A landscape with many valleys, sampled at points; each row gives a point and its height.
A ball rolls from a point to whichever of its 2 nearest points has the largest drop for the distance, and stops where none of them is lower. Distance is the straight distance between rows; heights are no part of it.
j_581: [-10  39  -2  -9  -1  10 -22   5 -41   8  31   8 -27 -11  25  75 -17  43
  -1 -51 -22]  h=721
j_863: [-16  39 -14 -34 -35  -6 -30   3 -67 -12 -24  10  33 -12  11  15   2  -7
  38 -38  35]  h=424
j_528: [ 32 -10  41  13  22  81 -13 -13 -28 -23  -9  -9  22 -42  41  39  30   7
  23   5 -28]  h=212
j_133: [ -3 -19  -6  22  31  16   9   5  60 -24  26 -31 -10   9   0  39  -6 -36
 -63  10 -28]  h=291
j_260: [-10   7  18   0   5  11 -38  54 -34   3 -26  23  -5 -47 -31 -17  38   6
  61  -5   2]  h=643
j_792: [ 17  12  27 -18   2 -19 -28   3 -18 -18  10   7 -32  -2  47  14  -1  26
  37  -1 -10]  h=639
j_335: [-16  -6 -25  -4 -18 -10  -2 -14 -65   9 -29 -24  -6  45  13  25 -18  -1
  13  17  39]  h=398
j_382: [-27  25  14 -23 -15 -18 -19  -3 -78   6 -14  11  37 -29  38  32 -31   4
  24 -16  52]  h=464
j_119: [-17  11  20 -62 -30  -8 -30 -13 -45 -21  -8  16  13 -25  19  31  11   9
  26 -38   1]  h=328
j_567: [ 15  -9   8 -24  21  41 -34 -26   1  19  11  26  -7  25 -36 -45  17  -3
  -2  -8  -9]  h=545
j_578: [ 25  -6  12  -6 -14 -23  -8 -12   5  -2  22  -8 -26  -6  47 -32   9  22
  35  17  -4]  h=555
j_432: [ 24  -3  16  31   7  -3   9   0  20  19 -10 -11 -13 -23  18 -60  24  -1
  31  23 -12]  h=411
j_332: [  4 -25 -31  24  -8  34 -13   1  20 -48 -13  22   8  18 -28 -39   7 -14
  11   8   1]  h=557
j_695: [-11  41  27  -9  11 -16 -30   5 -36  -9  16 -10 -24 -26  40  71 -19  -7
  11 -42   8]  h=674
j_826: [ -9  -9 -20  -4  -4   4 -10  16  -9  -6 -30   8 -16  68  -8 -22  18 -11
  16   8  27]  h=580
j_255: [-12  24 -45   4 -17  -5  11  27  20  -4 -14   5   9  64 -39 -29  18 -42
  -6   7  37]  h=642
j_139: [ 25 -35  31  11  38  69  19 -29 -18   4 -20  -3  36 -21  28  -7  19  17
   4   5 -39]  h=63
j_357: [ 22  11  69 -13  16   6 -45  31 -15 -21 -19   8 -25 -24  23  54  29 -24
  29 -10   8]  h=605
j_529: [ 19 -27  30 -41 -39  -2 -19   0 -16 -22   4  15  20 -24  15   4  26  32
  23  -7  -7]  h=170
j_166: [ 10 -35 -17  32  25  20   8  12  18  -5  34 -34 -27  21  22  21   7  11
 -43   6 -32]  h=436
j_83: [-52  51 -30 -13   7 -42  23 -29  38  17  -8   9  34   3  -4 -19 -20 -57
   6  10  27]  h=622
j_445: [ 17 -15  31  10  20  11  -5  19 -19  -9  35 -31 -34  20  47  16  26  11
 -18   5 -23]  h=540
j_158: [-22   0  24 -17  28  32  -3   7  87 -12  22  -8  28 -28  18  21  14 -47
  -8  38  13]  h=783
j_439: [ 11   0  13 -17 -35 -13  -3   6  -3   0 -36  -4   7   4 -39 -37  10   8
 -10   0   1]  h=520
j_320: [  9  21 -17  15 -33 -27  24  16  58  -4 -11 -10   6   9 -10 -20  14 -31
  11  47  32]  h=641
j_410: [  2 -46  11 -25  -4 -36  15   4  -6   4  -5 -18   7  20  30  23  34  24
 -11   0 -30]  h=492
j_545: [ 12 -33   6   0  27  11 -21  -4  23  18   8 -12  -7  14 -16 -38  -8 -15
 -16  -8   5]  h=469
j_798: [-24  38 -34  40 -18   1  24  31 -68 -20   7   2 -29   4 -48 -50   8 -16
  24 -12  -1]  h=751
j_891: [ -3 -15  24   5  14 -11  19  18 -20 -20  38  -5 -41   6  30  30  10  56
 -20  -9 -17]  h=614
j_534: [ 24 -26  19  -2 -17  81 -23 -12   1 -12 -12 -16  -1 -24 -17  -8  23  20
  28  -6  -6]  h=688
j_442: [  7  26  -8  30 -10  28  41  41 -34 -28  33  20 -21  12 -59 -43  23  -6
  23   0 -37]  h=703
j_913: [ 38   3  11   4  -9  35 -46  33 -26 -11  21  -7  -7  -4  30  66  10  25
  -9 -19 -38]  h=412
j_223: [-18  19 -22   0   1 -14  -3 -17 -28  39 -16  -3   1  23 -22 -31 -24  -5
  15 -22  24]  h=292
j_17: [-25  24  -8  21  -1 -20  25 -16  26   1 -51  -9 -16  13 -37 -33 -20 -40
 -25  14  12]  h=485
j_625: [ 20 -31  -9   5  20  30   6 -27  15  11  54  11  27 -12  29   4  16  17
  -9  -4 -48]  h=784
j_234: [ 22  19 -20  31 -16 -36  24  33  18  14  -7  -3 -12  -3 -13 -64  24 -10
  18  28  12]  h=554
j_720: [-19   2   7   3 -19 -30   1 -24 -83   0   0 -10  19 -37  42  45 -53  26
 -15  -7  21]  h=396
j_627: [ 10 -27  -6  26  19  48   0  -5  63 -30  -2 -17  18  12   5  12  -5 -35
 -30  25  -5]  h=409
j_399: [-11  -9  24  -9  16  19 -37  29 -20  -5 -16   2   3 -24   8 -11  27  -1
  37 -36 -13]  h=705
j_438: [-51  44 -23  -3   5 -17  40 -15  53  29 -10  18   2  18 -15 -44  -4 -23
  18 -16  15]  h=559
j_823: [  7 -38 -12   1  32  21  13 -20  65  23  44   3  29 -28   2  21  14 -15
 -28  19 -28]  h=811
j_174: [-27  16  -5 -26  10 -42  42 -49  49  -4  15  18   0   8  10  30 -36   5
 -27  13   9]  h=322
j_800: [-28  37 -32  22  11  -1  31  17  28  12  23  34   4  19 -31 -70  14 -19
  30 -14  -9]  h=479
j_610: [-27 -30 -17 -16   9 -18   5 -21  25  27  15 -21  -7  17  -8 -12  -2 -18
 -20 -18  -1]  h=364
j_780: [ -9 -17 -11 -22  -4 -13  16 -32  40 -11   7  23  -7  13   7  18 -24  32
   3 -10  -8]  h=167
j_366: [-16 -27  11 -11   4 -44  44  -8  12  11  12  -6  -2   6   7  36  11  36
 -57  -2 -20]  h=400
j_186: [ 18  35 -19  27 -23  58  13  20  -5 -18  -6  31   9   3 -53 -46  33  -5
  13  -2 -46]  h=658
j_633: [-22  10 -28  19 -23 -10  17  -7 -68  19 -58  11  39  27  -4  -6 -28  -2
  14  16  32]  h=286
j_172: [ 31  -1  70  -8  28   1 -30  25 -13  -3   2  11  10 -38  61  35  43   1
  25   4 -27]  h=681
j_37: [-23  -7 -25   8  -9   1   9 -18  17 -25 -27 -37 -15  28 -31 -11 -26 -36
 -27   0  29]  h=383
j_256: [ 36  12   6  49   2 -19  35  42  35 -13   2  29  13   4 -37 -68  11 -12
   7  32  -2]  h=631
j_307: [ 19 -19  24  -3 -26  21  21   6  35  -4 -20  16  29 -21 -36 -50  25 -11
 -10  24  13]  h=586
j_668: [ 24 -37  23  -1   1 -43  -2   5  50  -8 -14  -3  16  -7  -7  -2 -23  -1
 -29  13  11]  h=611
j_25: [ -6 -14  18  -8  22 -28 -10  -1  73 -27  -3  12   0 -11  -6  11 -29 -34
 -19  41  36]  h=537
j_421: [-22  20 -35  -8 -28 -27  13 -12  -2  13 -25  20  25  -7   7 -30   6  22
  55 -16  -6]  h=441
j_956: [-41 -16   7 -21  29 -41  39 -33   9  34  29 -16  -4   7   2  -9 -27 -12
 -41 -36  11]  h=459
j_908: [-19 -12   4   6  11 -36  21   6  47 -14   0 -40  -7   6   3  42 -18 -38
 -61  11  -2]  h=66
j_991: [ -9  53  12   5   0  -2 -15  44 -64  19 -22   8 -18  11 -56 -45   0   6
   5 -26   8]  h=312
j_616: [ 36  -3 -10  -5   9 -13 -24 -13 -25  19  41  -6 -50  -3  -6  32 -22  37
 -15  12 -14]  h=782
j_312: [-15  41  31 -17  -1 -18 -30   5 -69  13 -30 -26 -33   3   7 -19  -2 -22
   4 -15  12]  h=318
j_709: [ 42 -12  25   9   3  68  -8  -3 -28 -32  21   7  14 -12  41  49  19  37
 -17   3 -39]  h=315
j_632: [ 19   2 -19  11  -5 -22  24  -8   8  11  50   1 -56  10   0  41 -12  55
 -37  28  -2]  h=725
j_531: [-31  27   5   6  10  21   0  23  84 -20 -12  -5  10 -29 -11  -6  22 -62
   4  53  18]  h=822
j_538: [  8   8 -19  16 -18  59 -22  14 -14 -39 -29  26   0  11 -24 -25  30  -1
  36   5 -25]  h=612
j_657: [ -8  63  23   4  -4 -18 -28  -8 -63  12 -22 -13 -20 -25  34  49 -26 -38
  25 -28  27]  h=608
j_89: [ 33  -4   5  -3 -27  20 -43  26  -2   4  -4 -27  -8   9  12  15  -5  13
  -6  -5 -11]  h=448
j_473: [ 29 -27  28  11  19  32  16 -30  30  17 -16   1  13 -34  11 -36  17  16
  12  18 -28]  h=236
j_302: [-10 -28  -8  20   5 -45  54  23  38 -13  15 -24 -15  14   8  50 -17  12
 -62  14   1]  h=277
j_640: [  2   8 -36  10 -18  29   8  23  36 -24  -4  41   8  35 -46 -45  33 -35
  12  32  18]  h=609
j_298: [  0  -1   9 -21  28 -36   3 -18  69   0  21  19  -9  11  -8  40 -32  -2
 -29  40   4]  h=438
j_266: [ 11  37  51   2 -11  -9 -43  22 -38   2 -29 -17 -32 -13  20  22   8 -26
  20 -12   4]  h=488
j_926: [ 19   6   4   7  30  35 -21  13   4  16  -3  46  15  23 -36 -69  24 -13
  14   6   5]  h=598
j_726: [-10   6   3 -43 -24 -10   4 -46 -35   4  48  12 -19 -29   0  26 -33  42
 -11 -33   2]  h=425
j_585: [-26  -2   5 -22  -5 -18  25 -42 -34  30  35  -7  10 -12  18  -1 -34  26
 -18 -41   1]  h=480
j_767: [-10  14 -30  -4  -5   1 -23  -7 -31   5   1  -9   6  10  29  35 -31  15
  -3 -54 -36]  h=757
j_317: [-37   1 -10 -30  22 -25   6  -4  81  -8  17 -11  23 -28  13  50  14 -45
 -16  35  -3]  h=739
j_986: [-14  54   5   5  12 -17 -36   9 -66  43 -39  -6  -9   7 -14 -19 -26  -4
  24 -34  21]  h=78
j_702: [ 29 -17 -12  -3 -32 -13   0   1  15  28  -3 -38 -10   1   1  12 -18  25
 -14  -6  -7]  h=338
j_161: [ -6  10 -38   4 -25 -37  18 -24 -21  -4 -48  17  28  31 -29  -4 -41 -26
 -10  30  31]  h=148
j_62: [-23  24 -28   5 -15  -6  -6  21 -39  12 -29  23  -1 -29 -32 -26  10  24
  68 -15  -5]  h=544
j_830: [ -3   3  33 -10  -4 -32  -5   8 -60 -16  13 -11 -27  14  41  48  -9  39
   0  -2  16]  h=677
j_388: [ 35 -41 -18  56  48  32   8  27  34  14  54  -3 -10   1   0  36   6  22
 -44  11 -21]  h=524
j_339: [ 18 -38 -17  10  -4  24 -15 -19  15 -46 -12   4  -3  28   0  -5 -12 -17
 -24  17 -26]  h=494
j_568: [ 22 -57  -6  17  53  41  10 -32  42  21   2   0  51 -30 -11   4  23 -28
 -24  30 -16]  h=833
j_351: [  1 -23  21 -44  -6 -13   4 -30  -3   4  47  19  -7 -30   4  16   9  49
 -18 -18 -25]  h=339
j_851: [-15  14   9   8 -11  -5   9  43 -22  -1 -37   8  -1  18 -67 -42  12  -5
  -6 -18   0]  h=435
j_699: [ 27 -23  21  24   5  67  23   2   0  -6 -26   5  41 -19 -34 -59  42   2
  -4  13   8]  h=624
j_503: [ 17 -29  11  -6  18  15 -30 -10 -18   4   8   7   9 -21   9  -1  17   8
   2 -17 -53]  h=752
j_419: [  1 -16 -12  12 -15 -18  34  -2  -7 -18  40 -29 -48  23  24  33 -19  39
 -18   5  24]  h=675
j_653: [  9 -11   9  19 -12 -45   3   0 -54  23 -13 -28   0 -20  23  15 -58  31
  -5 -12  41]  h=314
j_390: [  4 -29 -17   2  -3 -48  25  -5  -8  38  -4 -30  -8 -10   4  35 -42  31
 -32   7  25]  h=172
j_963: [-14 -11 -15 -18  -6  -2 -14 -30  17 -15   9  29  16   1  22 -26  -8  14
  35 -19 -21]  h=320
j_856: [-24  10 -33 -14 -20 -41  30 -19  36  20 -27  17  35  13  14  -4 -22  18
  27 -21  31]  h=523
j_674: [-16  37 -38  -5  -1  -3  -2  19 -14  20  27  23   2  25 -33 -63 -10 -18
  23 -22  33]  h=399
j_779: [ 39 -33 -22   7   2  -3 -14  16  56  34  29 -13   3   5  -3  28 -20  11
 -15   7   8]  h=452
j_180: [ 27  -5  11  25   3 105  -6  -2 -23   2 -16 -20  23 -26 -15 -32  39   0
  23   6  -3]  h=655
j_324: [-54  43  -6 -35   5 -35   2 -11  60   3  -1  -2  24 -28   6  16  -7 -53
   1  33  20]  h=680
j_700: [ -5 -22 -22 -22 -17  -3 -14 -11 -21   5   6 -17 -19  44  12  11  17   7
  11   8  18]  h=497
j_992: [ -4 -14 -32   2 -19 -23   1 -24 -14 -27 -30   7   2  39 -17  -8 -51 -11
 -23  -7   8]  h=276

For each start below, name the point where the ball stops.
j_158 => j_986
j_180 => j_986
j_823 => j_421

Call two points neighbours if one is among the 2 nearest of the other. Go from one point of each pair to the other, from neighbour to neighbour, staying as low as possible. Name the highest point that can't be avoided.
j_166 / j_390 => j_388
j_529 / j_702 => j_382
j_161 / j_908 => j_700
j_390 / j_139 => j_89
